Each row is a point on a landscape with many valleys, with its height.
From any point a ball rolls to the lowest of the 2 points nearest to it. It stops when none of these is lower. Distance is the straight distance between rows; heights are no part of it.
q_721 h=136: [ -2   7  15  16  20  22  32 -10  -6   0   7 -13  -5   4   8 -25  -1  38
  17  -5 -21   4 -28   3  -9 -22 -13  16  25 -25   3 -30   6  -6 -18]
q_77 h=714: [ -2  -7 -14  -7  13  23 -13 -12  34  11   0  29   8  11   3 -14 -26  13
  -5 -10   6  -3 -12 -21 -10 -11  -7 -35 -24  18   8  -7  -9 -12   5]
q_115 h=421: [ -4 -18  -1   5  -8   7 -12  -6 -19   7 -41   0  -7  -7   3  -6 -12 -19
  22  -2 -13  -6 -13  13   2 -12 -10 -20 -13 -15  25   2 -14 -10   9]
q_89 h=623: [ -3   2   7 -38 -12 -22  13   5  -9  -8  14  13  -2   4   8   3  11 -21
 -18 -13  10 -13  34 -15   7  20 -11   2  -3  -3   5   1 -16  -7  -8]
q_634 h=725: [ -7  19 -17 -11  35  13  -6  -1 -21  13   8  18  15  11 -13 -19  -6  13
  13  -2  18  22   3  17  -5 -17  -9  38  21 -21   4   9  30 -10 -29]
q_720 h=189: [-27   6  -3 -16  20  14   0 -19 -14   0   6  39   8  -7  22 -33 -21  -4
  -2   7 -13  17  12 -22  28 -31 -19  36  10 -18   3 -28   0  -7 -26]
q_121 h=291: [ 11   4 -14   8  -8 -24  13  11  -8   3 -24  23  -8  -3  -5  17  12  20
   0 -15  14  30 -20   1  -2  30 -26 -18   0  20  30  24  15 -18  -3]
q_981 h=118: [-30  29   9 -11  19  11  14 -13  -1   4   0  41   8  -7  10 -40  -7   4
   5  -8  -4  38  -3 -23   0 -13 -39  39  27 -16  -7 -22 -17   9 -26]
q_106 h=489: [  0  10  -8 -10  -8   8 -12   1  -9 -24 -35   3  11 -19  -6   8 -13 -20
  27  -6 -24  -9 -21 -19 -13   9  16  18 -18   0  19  10 -21 -17  14]
q_529 h=161: [  4  23  -2   8 -19 -22  17  -1  -9 -10 -27  -5 -17 -13  -8  10  23   5
 -12  -7 -11  33 -16 -24 -12   3 -17  -6  23 -25   1   6 -22  -2 -15]
q_300 h=375: [ 15   0 -35 -25  21  -5 -13  26   6 -12   1 -10   4 -19   6  -6 -20 -26
  -9   9  26 -16  -3 -20  26 -23 -14  17  19   2 -29  26   3   2  11]
q_563 h=352: [ 28  14  -5   4   1  -4  -3  16  -3   8  -6  15  -8   5 -21  22  21  28
   8 -13  30  14   0  20 -18  32  -5  -9  -8  47  22  42  14 -19  15]
q_615 h=360: [ 22 -10 -21   4  -3   5 -41  20  24 -17 -25   8 -28   2   0  16  -4   0
 -14  -3  16  -4   1  -4  -4 -17  22 -28 -21  20  -3  30  -7 -23  37]
q_915 h=477: [ -9 -20   0  17 -19  -7 -24 -28 -10   1 -15 -23 -14   2  23  -1 -15  -9
 -41   5 -14  22  14 -30   8 -18 -35  25   4 -27  19 -13   4   3  -5]
q_668 h=450: [  8 -26 -17   0   2 -13 -17  -8  -5  11 -15 -30  35  -4  -9 -16  -4 -25
  -6  -3   8 -16  29 -11   2 -21   1  11  17 -33  -3   5 -45   7 -15]
q_637 h=596: [ 13 -33   3  17  -3  10  -8  -3  -4 -11 -13 -44   9  -7  -4   3   5 -18
  15 -10 -31 -56   7  24   5 -22  24   2   6 -29   4  -1 -29   6  14]
q_735 h=522: [-13   8  12 -29   6 -13  17   8 -21 -23   7   5  31  -7  15  -6 -17   0
  23 -10  -5  -6  -8  -6   8 -13  -3   0  12 -11  13 -26  29  -5   0]
q_72 h=604: [  3  -4  15 -16 -18   2 -14  -7  -7  -5   8  -3 -10  -4  -6   7  -9 -21
 -22 -15  14   2  22 -31  -3  21 -23  19  -7   8  11  13  -5   4   9]
q_497 h=475: [-19 -25 -12  20  -2  17 -13   6  -9  -6 -31   5   4 -10  20 -28 -37 -26
  31 -22 -20 -11 -25  22   8 -24  -9 -21 -17  -9  15  -1  10  12   6]
q_948 h=195: [ 13  -9  -1  26 -20 -15  34  16   5 -27  -5 -13  -7   1   2  14   8  23
   0  -3 -25 -19 -21   9  -1   9  23 -19  -5  11  12  -6  -1  -7   4]
q_958 h=362: [ 12  -9   6   4  -2  20  -8 -23 -13  14 -16  -2 -24 -15 -11   0 -11  -2
  17  12  -8  -3 -12 -28   4  -3 -18   5  -5   9  29  -3  -3  -9   9]
q_533 h=704: [-15   0  12  23 -32  -6  23 -24 -11 -13  30   0  15  17 -20   5  -8   5
  -1 -17 -23  -1  27  -2 -29  17  28  -8 -16  -2  28 -31   0  16 -20]
q_725 h=599: [-18  11  21  20   4   3   9 -21  23  11  14   1 -28   3   8  16  20  48
 -46   9 -14  34 -15  -6  11  15 -24   6   3  -7   1  -3  10   1 -10]
q_823 h=683: [ -7  34 -12 -30  47  20   3  14 -12  14   3  13  13  -2   0 -11  11  -3
  40  -3   7   1 -14  14   4 -17  -4  22  24 -13 -13  14  16 -11   2]
q_907 h=203: [ -9  17   4  -9  -2  19   4 -14  14  -2  -5   0  -4 -10  10   2   4   2
  -3  24 -26  10 -19 -41  -3  -7  -3  12  -3 -10 -11 -30 -34 -17  -7]
q_692 h=159: [ 14  29  27 -15   8   1  18   9   7  -4  47  10  -5   2  -3  16  14  16
 -21 -10  39  22   1   3 -18   8  -7  -1  21  17 -15   2  30  17   2]
q_339 h=288: [-17  23  -7   7  -6   8  10 -23  13   3  -3   5   3 -19  -9   3  -5 -21
  -5  17 -34  21  -8 -49   3   8   4  10   0   2 -25 -26 -28  22 -24]
q_587 h=536: [-15 -11 -13  14  -4   0  -2  28 -27  -2 -36  14  -8   2  14 -17 -16  -7
  48  -4 -15  -1 -24  49   4  -8   9  -6 -10   7   7   3  22   1   4]
q_565 h=723: [-12  -2 -17   5  10   3 -13   6  -5  10   6  19 -34   1  -1   5   9  -3
 -31   7   6  15  14  16  24  11 -17  10  -6 -13 -10  11  19  -4 -26]
q_639 h=314: [ -5  -1 -12  16   5 -19  25  25   7 -21  -6 -10 -19   7   3  25  24  40
  -6  -6 -14   1 -18  34   7   0  23 -25  12 -16   6   8  20 -12   1]
q_423 h=263: [  1  26   2 -18 -26 -27  17  19  -2  -3  26   3  -1  -5  15  17  19 -25
 -11  24  24  22  11  -9   9  17   5   8   4   6 -37  -3   5   3  -2]
q_389 h=408: [ -5   8 -26  -3  24   9  20  -5   6   0 -12  45  24   3 -22 -18 -11  25
  30 -11 -12  -7 -14  -4  -4   4   7 -14  -8  18  32  -2  -4 -22 -20]
q_52 h=594: [ 11 -12  -7   7   3  -5  19  23  16  -1   9  12  -6 -15  -3 -25   4  -8
  11   5 -12 -32 -23   8  15  17  -3   8 -13  44 -23  16 -14  12   3]
q_235 h=418: [ 15   0 -13  19  21  21  -8  17  17  10  -8  26 -22  21   5   8  -3  31
  26 -20  21  11 -11  29 -17  11  14 -29 -14  48  17  30  21 -19  24]
q_505 h=556: [ 12   2   2   6  18  -8   6  13   8 -11   8  -8   4  -9 -16  -7  -2   7
 -16 -19   9  -5  -1  -2  -2   2  -7   4  21  -6 -11  20   9  16  -9]
q_394 h=70: [  7  12 -11 -10  -3 -10  15   8  10 -15 -21   4 -12 -15   3   7  -3  -6
  -8 -12   6  11 -18 -45  -6 -17 -17 -26  28 -10 -13  -4 -25   6 -11]
q_331 h=678: [ 11   7  -6  -2   4  20   7 -22  16  17   8  48 -32  21   8  19 -10   7
  -4   5  13  12  10 -21   8   8 -14 -33 -17  35  25  -4   3 -18  -8]
q_93 h=593: [-12   7   1  -3  -3 -12   8   4   0 -32   9 -12  10  10  19  20  -7  -3
 -13  -9 -28   1   2  -5   5 -17  22  25  10 -54   0 -27   3 -14 -17]
q_539 h=441: [-14  24 -23 -32  17   8  12   8  -2  26 -10  38  19 -10  -3 -15  23 -20
  50  24  12  12  -7   4   2  10   7 -11   9  30 -34   1 -14  -3   1]
q_918 h=294: [ 13  -2  -3  14   0   7   9 -20 -25   3  -8   4  -2 -29 -13 -25 -14   1
  13  12   2  12 -17 -24  14 -17 -34  29  20   2  18  -4  11   3 -15]
q_959 h=642: [ -9  14  16 -31   5  -1   6 -10   5  16  19  29 -13  20   3  17   6   2
 -15 -19  14   5  29   3   7  30 -18  -3 -20  -1  24   3  12 -14  -1]
q_941 h=490: [ 18  -3 -12  15 -23 -19  -9  10 -15 -22   4   0 -27  10 -11  25  11 -12
 -18  -8  14   2  36   5 -13   0  33   8  10 -23   0   6 -13 -11 -24]
q_28 h=412: [ 24 -30  -7  16  -4 -10 -27 -29  12   2  -1 -59  19  -6  -3  12   3 -24
 -37  10   3 -15  32 -30  -6 -23   6  15  16 -22  -6   3 -34   7   8]
q_92 h=543: [  6  -2   8   3 -21 -10   9  -6   1  10   0  -2  20   1  -8 -17  -1 -21
  11   7  17   2   8  -5 -20  12  10 -20   1  19 -12  -6 -27  27   0]
q_811 h=663: [-16   7   7 -22  20  16   2   4  35   6   6 -17  13  -5   4  12  16  -2
   0  10 -29 -38  -5   2  16  11  15  -7 -16 -13 -33 -11 -19  -4  15]
q_46 h=378: [-10  44 -13 -23   8  -2  13  -3 -12  11   9  27  18  -7 -15   4  17 -10
  22  26   9  22  -2   5   4  18  22  21   2   6 -23 -13   5  -8 -16]
q_929 h=95: [ -2  17  19   2   8  -2  11  -8   3  -7   2  -6   6   6  -7  33  -2  38
  -3   6   2  22 -22  -3  -4   8   4 -29   2   7  24  -4  48   6  16]
q_578 h=766: [-23  -8 -10  -8   3  -2 -24  16   7  16  -6  10 -12  10  18   0  -1 -26
 -13   1   6   6  20  29   4  14  -5   3 -18 -18 -23  11  -3  -2  -4]
q_596 h=587: [-10   9 -21  13   9  15  -4  28  -5  -5 -14  17  -4   5  10 -27 -32  -7
  37 -18   6   7 -24  23 -17 -27   7 -10  10  12  -9   4  24   4  -5]
q_17 h=428: [-25   9 -12 -31  -1  -7  -3 -14 -13  -9 -29  29  36 -13   5  -2  -4 -15
  30   2 -25 -14 -14 -26  -2   1  12   1  -8  -3  23 -25 -13 -23   7]
q_935 h=584: [ 27 -24  21  13 -36  -4  -2  16   1   3  -9  -3 -10  14   6  -4   7  10
  22  -1  16 -10   4  28 -22  10  15 -21 -22  38  23   8  -9  -6  36]
q_739 h=471: [-23  15  20  -6  20  21  10  -1   6  13  15   7   0  -6 -13  -8   9 -11
  14   1 -11 -14  -8  15  -2  37  -8  25  -9   3 -19   8 -19  10  -3]
q_272 h=310: [  8  10  -4 -23  38  10   3  -9   3   8  11  24  28   2 -43 -11   2  34
   3 -15  -1  -7 -10  -5   1  11 -12  11  -3  18  23  15   8 -18 -14]
q_732 h=775: [-10  19 -18  -4  29  -4  -9   5   3  -2  15   3  15   8 -14  12  -5   8
 -11   6  11  21   5  23   8 -19  12  17  13 -34 -24   8  31   9 -30]
q_246 h=553: [ -3  12  14 -23  24  30  -6  12  32  17  13  12 -16  14   7   9  18   3
   9  -4  11 -16  -4  22  -2  14   8 -28 -23  19 -28  13  -7  -2  27]
q_401 h=309: [ 10  21  -8   5 -24  -6   7  17 -14   2  13  19 -11   0  -4   8  19 -16
  17  32  23  28  -5   4  -4  12  17   7  -1  23 -16   1   6  -9  -1]
q_333 h=780: [-11   2  26 -21  24  20 -25   1  13  12   3 -18  14  12   2  -2  -9   8
  -2 -15  14 -12  -4  16 -14  -3  -8   6  -3 -28   1  13  13  -3  18]
q_65 h=495: [  3  -4  24  13 -18   4 -14 -22   1  34   7 -25 -21  16  -1   1  33   4
 -22  23  12  19  18   9 -22  12  -5  13   2 -11 -13  -3 -19  -6   2]
q_214 h=747: [-16   2  18  -8  12  31 -26 -18  32  15   3  -1  13  15   4  -5 -22  19
  -7   8  -7   5 -15  -4 -15  -8   8  -5 -26  -7   5 -10   6 -14  13]
q_561 h=493: [  9   8 -14 -30   9 -23  13  25 -28 -16  14   8  27   7   7  -5 -11   0
  19  -7  23  -8   8   7  13 -28   3  -6  17  12   3   2  47 -12  -2]
q_427 h=298: [ -5 -18   7  31  -7 -23  -4 -14  11   9  13 -48  10  10  13  16  17   0
 -39  14 -30  -8  11  -7  19   3  -2  33   8 -20 -14 -10 -15  -2  -4]
q_884 h=254: [  4 -11 -18  -3  -3   9 -27   7  20  16 -38   1 -19  -1  17  -4  -5  -1
  -6  13  17  10 -17 -11   2 -14 -17 -35 -12   9 -10  16  -6  -6  29]
q_57 h=567: [-18   0 -10 -13  16  11  -6   6   1  -3  -7  12  10   8  20   0 -20   4
  12   0 -10  -5 -16   3  12 -28  -3 -24  -6 -24  -2 -19  26  -6  -3]
q_591 h=518: [-20  -2  28 -16   0  22  -8  -4  19  17  11  10  -5  16  11   0 -15 -17
  18  -3  11 -13   3  14  -9  23   3 -25 -28  11 -11  -9  -6  14  19]
q_50 h=564: [ 11 -23  13  12 -28 -11  -7   4   0   5 -11 -36  17 -16  -3 -13  -4 -32
  -1   3  -1 -13   3 -10 -14   7  13   2 -13  25 -14   2 -35  31  23]
q_138 h=102: [ 12 -36  -2  30 -39 -27  18   4  -9 -28  -2 -38  -1   5  19   6   6   3
 -25 -13 -38 -29   4  -2   4  -6  16 -10 -12   0  25 -18 -12 -10  10]
q_945 h=43: [ -1  16   2  -3  29  29  22  -3   7   4   7  17  -6   8   5 -39  -1  31
   4 -20  -5  15 -14 -26  -9 -25 -24  20  26 -12  -7 -19 -19  -5 -29]
q_137 h=633: [  7   0 -10 -17  -6 -16   9  33  -5   0  -8  21  13 -14 -16 -18  18 -20
  23  -7  11 -10  -2  21   4  30   8  18  -3  40  -8  30 -23  -2   6]
q_308 h=190: [ -6  24  15 -21  21  16  12 -10  19 -11   4   8  17  12   9  27 -19  49
   7   1  -5  35 -26 -30   5 -20   6 -21  -4   3  17 -26  41  -3   9]
q_954 h=586: [  8  -9  16 -25 -21   3 -24  -4   2   1  -7 -22  -1  -8   2  -1 -11 -38
  -6   8  21  -8   6 -31  -7  11 -12  -5 -13  23   2  13 -21  14  42]
q_489 h=445: [  8 -26 -14  20 -10 -10 -13 -27 -17  24  -7 -24  12   2 -30   1   7   2
 -19  19   3  -8  34  15  11   3   0  -9  -6  -9  16   4   5   8 -19]
q_199 h=222: [ 23   2  -5  -9  10   3 -32  10 -14   3   5 -31 -23 -13  15  19  13 -34
  -3  23  44  -6  18  11  17 -24  -6  15  23 -17 -31  24   8   8  32]
q_924 h=358: [  6  -8  20  11 -21 -29 -17  -4  10  -8  13 -43  -7 -17   0  25  10  -4
 -33  17  19   1  20   2  -2  18   8 -14   1  11 -24  18  18  42  23]
q_540 h=462: [ -3   1   8   7 -22   8  12  16   7  -5   3  18 -30   3  -4   3  12 -32
  12  -5 -17 -15  16   8  -8  29  23   0 -15   8 -15  -5 -46   3  -3]
q_363 h=191: [-11  13   4  -7  11  -2  13  -8   4  -8  12  20  32  -2 -15 -22 -12  22
  -4  -3  -3  15  -8 -16  -1   6 -10  32   3   1  11 -15  13  -5 -24]
q_691 h=212: [  2 -20  -7  34 -16 -36   1  18  -3  -2   3 -28  -4   0  18  11  24   1
 -22  21 -11  -7   8  32  21  15   3  36   6  -9 -18   6  -3  -4 -11]
q_278 h=640: [ -9  16   0   4  -5 -12   7  17  -1 -43  12  -8  18  -1  -4  25 -21  -5
   2  -8 -11  -3  -7   5  -8   1  37   8  -2 -21  -3  -2  22  13  -8]
q_736 h=99: [ -6  32  22 -22  20   9  12   2  11 -11  31  30  16   7  -6  -3 -13  18
  -7 -30  17  22   0 -12 -18   9  -8  14   8  13   6  -2  18   7  -9]
q_798 h=452: [  5 -17 -15 -18  -4 -21  -9  12 -14  -2   3 -10  22 -10   0  -2 -18 -12
  -4  11  21  -1   3   2  17  -3  -5   0  -1   8  -3   4  35   6  -1]
q_645 h=380: [-12  24  -4 -23   2  -7  27 -14   3  -3 -20  35  20   1 -12  13   4   5
  28  -6 -16   8 -11 -30  -8  22   3  -7  -4  12  33 -19 -13 -25  -8]
q_658 h=363: [ 13 -35  -1  12   2  -9 -21  -8  21  18  -1 -48  32   1   9  -1  15  -8
 -27  20  -6 -28  13  -1  11  -3   9  36  -1 -13 -16   5 -40 -14  16]
q_10 h=527: [ -4  -3   4 -13 -14 -12   4 -21 -19   3 -11  10  32  -3  -7 -16 -26 -22
   9 -12  12   4   6 -19 -17  -5 -14 -25   4   1  19 -10  -3  23  -2]
q_457 h=128: [ -9  34  15   2   4  30  13  -4  13   8   2  18 -16  12  14  -4   9  14
   2   2  -5  35 -27 -19 -20  -6  -7   7   8 -10 -17 -29 -27 -22 -14]
q_817 h=213: [ 22   9  -9  -8 -18 -20   1  19 -16   2  24 -17  -2 -14   2  12  28 -33
  -6  36  47  22  26   9  10   2   9  31  25   2 -43   8  12  16   0]
q_433 h=610: [ 14 -12  -8  25  13   1  -3  22  17   0   7   2 -28   5  -4 -11   6  16
  -3 -10  24  -6  -8  30  -5  -5   5 -17  11  13 -25  24   7  12   1]
q_933 h=529: [ 16  17 -13   3   9   2 -13  27   4 -20 -25   9 -30  17   0  27  15  22
  12 -19  17  16  -9  22 -31 -10  30 -25  12  -5   3  31   3 -23  18]
q_636 h=502: [-10  -4  -8 -15  27  29 -23  -2   7 -16   1  -4  11 -18  13 -12 -34 -13
  -7 -20 -17 -18  -1 -18  23 -41 -15  22   8 -44  -5  -8  -3   4 -12]
q_909 h=369: [  6  -5  -9   8 -23  -2  -8   4  -6 -10   9  19 -12  -3  -5  12  -6 -25
   6  23   7  -3   9   1   7   7  24  -8 -27  29   2   2  13   3   3]
q_165 h=626: [-25  -7   2  23   7  17 -28 -10  -2   7 -21 -18   2   4  14   2 -29 -10
   2   7 -13   6 -16  23  -4 -24   3  -6  -2 -41  -3 -10  19  10   4]
q_904 h=549: [-24   6   2   2   6  -5  18 -20  10  18  -9  10 -19   0   6  -6  12  17
 -28   6 -37  17 -16 -23  29  14 -41   5  -7  -4   6 -17  -9  -3 -14]
q_40 h=376: [  3 -17  15  23  -9   0   1 -28 -13  21   2 -14 -13  10 -17   9  17  35
 -12  19  -3   9   3  16   1   8  -6 -19  -4   2  19 -11  23   9  -8]
q_190 h=693: [  9 -15   2   8 -10  19   6 -15  13   3   4  31 -18  22  21   0 -21  20
   7 -15  -1   5  -5 -20  -9  -7  -9 -26 -20  24  42 -26   1 -27  -1]
q_51 h=446: [ 18 -29   2   8 -12   3 -38 -22  -7   4 -12 -30  -2   8  16  -8 -11 -17
 -27   0  11  -5  18 -22 -14 -37 -10  12   7 -28  12  -7 -17 -11   9]
q_191 h=443: [  3  15 -16   0  26 -10  -4  25  15  -4 -27  -7  -1   5  -1  20  30  28
 -10  -7   5  19 -28  23  -8  -4   8  -9  19 -25 -15  23   2 -16  -3]
q_969 h=602: [ 28 -19  -1   6 -46 -21  27  33 -17  -6  -5   9 -14  10  10 -10  24   4
  31  -1   2 -14   6  21   0   4  14 -25  -8  37   6   2 -27  -5  17]
q_705 h=413: [  7   8  13  13 -19 -22  -9  -8   2 -12  13 -37   2 -22 -26  28  10  -4
 -42  -8   2   1  21 -18  -1  37 -12  11   7  10  -1  27  16  38   7]
q_917 h=474: [  2  -3  -2   9 -13 -15  -1 -27  -2  -6   3 -33   2 -22 -23  23  -4 -15
 -27   4 -30 -10  12 -50  23  13  -8   3   1  11   5  12   4  28   2]
q_931 h=500: [-15 -19 -13 -10 -18 -24 -11 -18 -23  -6   4   2  30 -12  -6 -10 -29 -40
 -14  -6   1  -9  29 -11  15   1 -14 -11  -8   0  12   1  16  31 -10]
q_755 h=652: [ 17 -27   5  27   4   4  -8   3   6   0  11 -25  -2   4   0 -23 -11   1
  11  -6   8 -25  -4  31  -6 -29  16  -9  10   2 -16  -1   5  21   4]
q_695 h=197: [-13   4  16 -16  22  13  12 -19   1  25   3  11   7  14  -5  11  -9  27
  16   4  -9   4 -11  15   9  22 -14 -20 -19   7  32  -3  35  -7  13]
q_248 h=822: [ -7   7  22 -14  20  15   9 -30 -11  15  20   5  21  13 -25 -29  -3   5
  13 -10  12   1  18   5 -15  -5 -11  -4  17 -14   4 -13  -8  19 -19]
q_459 h=296: [ 25 -11 -16 -11   6 -12 -32  21   1 -22   8 -32   1 -23   1  12  -5 -24
 -29  11  45 -11  19  -1  10 -10   5  19  16  10 -26  37  11  16  29]
q_582 h=511: [-29  -8  13  14 -16  -4   4 -23 -11   6 -11  -4 -22   4  16  -3  -5  -3
 -33  -9 -46  20  12 -21  20  11 -44  32 -13 -18  22 -10  -4  -2 -16]
q_415 h=109: [ 19 -16  -4  17 -44 -35  17  33 -24 -26  14 -21   0  -8  17   1  11   0
  -4  10  -7 -13  -5  16  18   9   2  32   1  13   5  -1  20 -11  -3]
q_129 h=805: [-20  10  26 -16  24  24 -12 -23  -6  14   7  -7  21   1  -6 -25 -15  -5
   7 -24  -1  -7   7  -3  -8 -13 -25  25  18 -45   5  -3  -9  10  -4]
q_575 h=329: [ 15  23 -11 -19   2  -4  23  -8  -3  -9   8  37   3   6  -4   6   7  27
   3   2  -5  14 -11 -35   1  -1   3   5  -1   9  33 -16   2 -46 -15]
q_78 h=229: [  1   2 -10   9 -28 -28  21   8 -18   3 -33   9 -22 -16  -1  -3  11  -9
   5  -6  -3  14 -11 -10   7  16 -31 -18  15   4  14  12 -15   6  -8]
q_418 h=278: [-19  -6 -19 -22  16  -2 -13 -24  -9  16   4  15  18  -5   1 -18 -11 -28
 -12  22   4  -2  24 -16  21 -15  -5  33   7 -27  -7 -22 -16 -10 -18]
q_775 h=158: [ 11  -4  10   9 -21  -6 -13   0 -17   8  18 -42 -18  -9   9  10   2 -38
 -11  30  41   2  27   5  -2  -7   7  25  19  -9 -31   1  -1  22  11]
q_484 h=555: [  1 -25   2   6  13  18 -19 -11  -8 -20   0 -22  11 -15   1 -12 -25 -20
  13 -25 -24 -39  -2  -3   4 -29  -7  19   3 -31  20   4 -15  -3  -1]
q_462 h=292: [-13 -16  21   5  13  12  -2 -19   0  18   6 -20  -5  19 -11  12  -1  29
  -5  -4 -16 -17   6  33  10   6  -6 -28 -10 -30  28   2  27   4  10]
q_939 h=661: [-20  15  11 -34  23  24   9 -26  19  18  11  56 -10  16  16  18 -14   6
   2  -2  -2  12  17 -23  18  15 -23 -18 -24  11  27 -10  10 -21   3]
q_835 h=634: [-13  16 -23  -8  34  10  -6  30   0   9 -26  -9  12   0  13 -15  -8   4
  44  -6  -6   3 -39  26  -3 -29  -4  -7  17  -8 -27  15  17  -4  10]
q_896 h=415: [-17  10  10   5  -8   2  29 -18  -3   2  17   5 -14  -8 -17   1  16 -22
  11  -2 -40 -17  12  -8   6  30   3  23  -5   5  -2 -12 -27  13 -15]
q_421 h=219: [ 10  10 -10  10  10  10  31  -2 -27  -5  -3   2 -14 -16   8 -15  -3  16
  27   5 -13  10 -24 -10  13 -37 -23  15  41 -11   6 -18  16 -12 -19]
q_18 h=509: [ -5  -9  12  17 -24   1  -2  31  19  -7  -7   4 -25  21   5   7  17   4
   3 -17  -6  -6  11  42 -22  22  36  -3 -29   4  -8  14 -37   0  16]
q_824 h=705: [-13   0  11 -18   3 -26  11   7  23  13  -4 -22  33  13   6  12  27   7
 -14  14 -15 -12  -6  16  16  19  14 -19 -17  -2 -24   1 -11   7   7]
q_498 h=228: [ 10   7  26  22  -2  -6   5   0  19 -13  40  -7 -34   0   6  10  21  27
 -34  -7  19   5   9  15 -19  16  15 -17  12  11 -21   1  17  21   5]
q_186 h=554: [ 16  -3   8   8 -23  -8 -10  36  10   9  -9  16 -23  25  11   4  21  17
   4  -6  21  13  12  45 -21  29  18  -5 -30  36  -5  27  -5  -3  25]
q_894 h=540: [ -6 -11   8  24   4   9  12  13   9   1  14 -15 -24 -19  -6 -10   4 -10
  -1  -1 -30 -29 -15  23  16  23  -1  21 -14   9 -25  12 -18  21   1]
q_680 h=160: [ -4  16 -11 -13  12  13 -10  -3  22   6 -12   5  -6  -7   6  -6  -7  -4
  -8  13  20  19 -16 -29  -1 -16 -18 -26   6   5 -30   0  -8   6   4]
q_369 h=35: [  6 -27  16  34 -42 -18  17   4 -27 -23  10 -30   0   2  22  -2  -8   6
  -9  -4 -17 -16  -4  12   0   0   2  10  -7  10  17 -29  24  -1   6]
q_616 h=523: [  9   1  23  10 -22 -15  -4  -4  -7  12   6 -34   9   5  -8  -3  11  -2
 -19   4  34  22  10  -2 -33   8  -5  -2  18   3  -8   4  -8  17   7]
q_508 h=295: [ 23  -6  24  21  -6 -20 -13   7  18 -18  19 -25  -6 -20  -5   2  21  33
 -24   2  33   3   5  12 -19  16  13 -18   9  40 -25  19  22  21  25]
q_644 h=607: [-12   6  -5 -31  43  24   2  11  17  14  11   1   9  -3   7  -3  12   8
  24   3  -9 -37 -13  15  17  -6   1 -17 -13   3 -21   3   9  -2  18]
q_704 h=264: [ 12   3   1  -6  22  13  28   2  15 -13  23  20  11  19   2   0 -11  52
   5  -4 -12  14 -26 -24  -2 -23   6  -9   2  21  31 -28  22 -25  -8]
q_346 h=482: [-27   2  -3 -29  12  12  -5   3  13  32 -14  25  26  -1   2 -20  -1 -21
  35  12   9  -4  -5  12   1  15   2 -27 -18  16 -21   3 -18  19  12]
q_989 h=745: [  3 -24  -4  36 -32   0  -2 -32  -9  -6   0   1   7  -5 -14 -17 -21 -23
 -16 -10 -22  -5  14 -28 -15  -1   5 -16 -19  15  15 -15 -14  24 -18]
q_511 h=370: [ -5 -11 -16 -15   3  -5 -24 -29  -1  27   4   9  18  11 -21  -9  -6   1
 -36  17  12   8  35 -15  13  -3 -10   4  -6 -11  16   1   1  -3 -18]
q_144 h=359: [-13  23  14   9 -17  -3  36 -22 -11   5  11  16  -4 -17 -14  -8   8  -2
  11  19 -18  20  -7 -23   2  17  -1   4  17   9  -8 -23 -10  27 -33]
q_357 h=551: [  8  16  -8   0 -12   6 -16  27   2 -25 -28  15 -11   3  -8  27  -5 -19
  25 -11   7   4  -7   9 -21   5  33  -2 -18   4   7  26  -8 -16  20]
q_192 h=544: [ -4  -8  -7   8  -4  -2 -14   2  -4 -26  17   0  -7  14  -7  12  -7  -3
 -24 -19 -12 -15  27   0 -11  -2  21  31  -9 -37  13  -8  -8 -23 -20]
q_752 h=498: [ 15  -3 -19   3   5   0  -6  41  15  16 -33   9 -11  10  13  -3  18  19
  29  -1   9   7 -25  31   0   0   3 -23 -10  41 -11  34   5 -14  31]
q_845 h=636: [ 22 -22   1  11  -3  -4  19  -4 -11   0  -9 -24  -7 -20 -13  -2  15  -9
  17  -4 -25 -53  -2   9  22  -5  -1 -19   4  -2   1   6 -22  14   5]
q_800 h=680: [-28   8   9   3 -10  -2   4 -10  -6 -19  15  18  19   9  -5   1 -24 -15
  19 -10 -19  -6  14   9 -21   7  34  -8 -18 -14   6 -23   6  14 -17]
q_424 h=573: [  5  -9 -16  10  -2   1 -16  36   5  -8 -49  -8   0   1   9   1 -10  10
  30  -6  -9   3 -37  35  -8 -14  16  -7  -9  15   9  29  14 -15  33]
q_329 h=438: [ 14 -11  -4  30 -26  -7 -10   4 -27 -22   8  -2 -21   3 -14  27  -1   6
  -6   8   9  -6  25  21  -7   0  30  -9  -6   0  12  -3  25   0 -14]
q_653 h=666: [ 34  -6  10   2  -2  -6  32  -2 -14  -2  12 -24   7 -15  -9 -19  15  -5
  17  -3   5 -37   0 -13   2 -11   2  -5  32   9 -10  -7 -29  17  -6]
q_819 h=497: [  8  -4 -12  -3  17 -13   6   1  -3   2   2 -13  29   3 -22 -11  14  -3
   7  -6  -5 -19  16  16  -3  -3  16   6  18 -27  -6   9 -23   6 -18]
q_620 h=442: [ -5  -4 -18 -33  32  24 -22   7  -5  -3  -3  -9  12 -25   8 -21 -16 -26
  13  -9  11 -27   0 -22  15 -30 -21  28  19 -14 -17   3 -17 -10  12]
q_490 h=444: [ 17 -23   8  17  -9 -14 -15 -24  -7  16   6 -28 -24  10   6   8  26  30
 -32  27   9  -6  14  22   4  -4   6  -7  -2  -7   3  -8  10 -22   7]
q_564 h=662: [ -9   6   3   6  21  21 -19  -9  11  10   3  22 -45   8   2  27   6  31
 -35   5   5  26  -6   8  15  11 -19  -9  -6  -7   6  13  36 -11  -3]
q_699 h=724: [ 13 -20  -6  20 -29 -10   2 -11 -18 -10  15   6  18   9 -16 -16 -16  -1
  -3   5   4   4  15   0 -19  -8  23 -15 -13  21  22 -32   9   7 -24]

Call two points neighbours if one is among the 2 nearest of the other. Go from one point of each pair to the other, from neighbour to neighbour, staying as low as possible. Name the highest point that can't be avoided.
q_929, q_369: q_357
q_929, q_896: q_489
q_736, q_929: q_389
q_798, q_929: q_92

Where does a ball stop that starts at each point below?
q_699: q_775
q_214: q_798
q_811: q_775
q_845: q_775
q_578: q_775
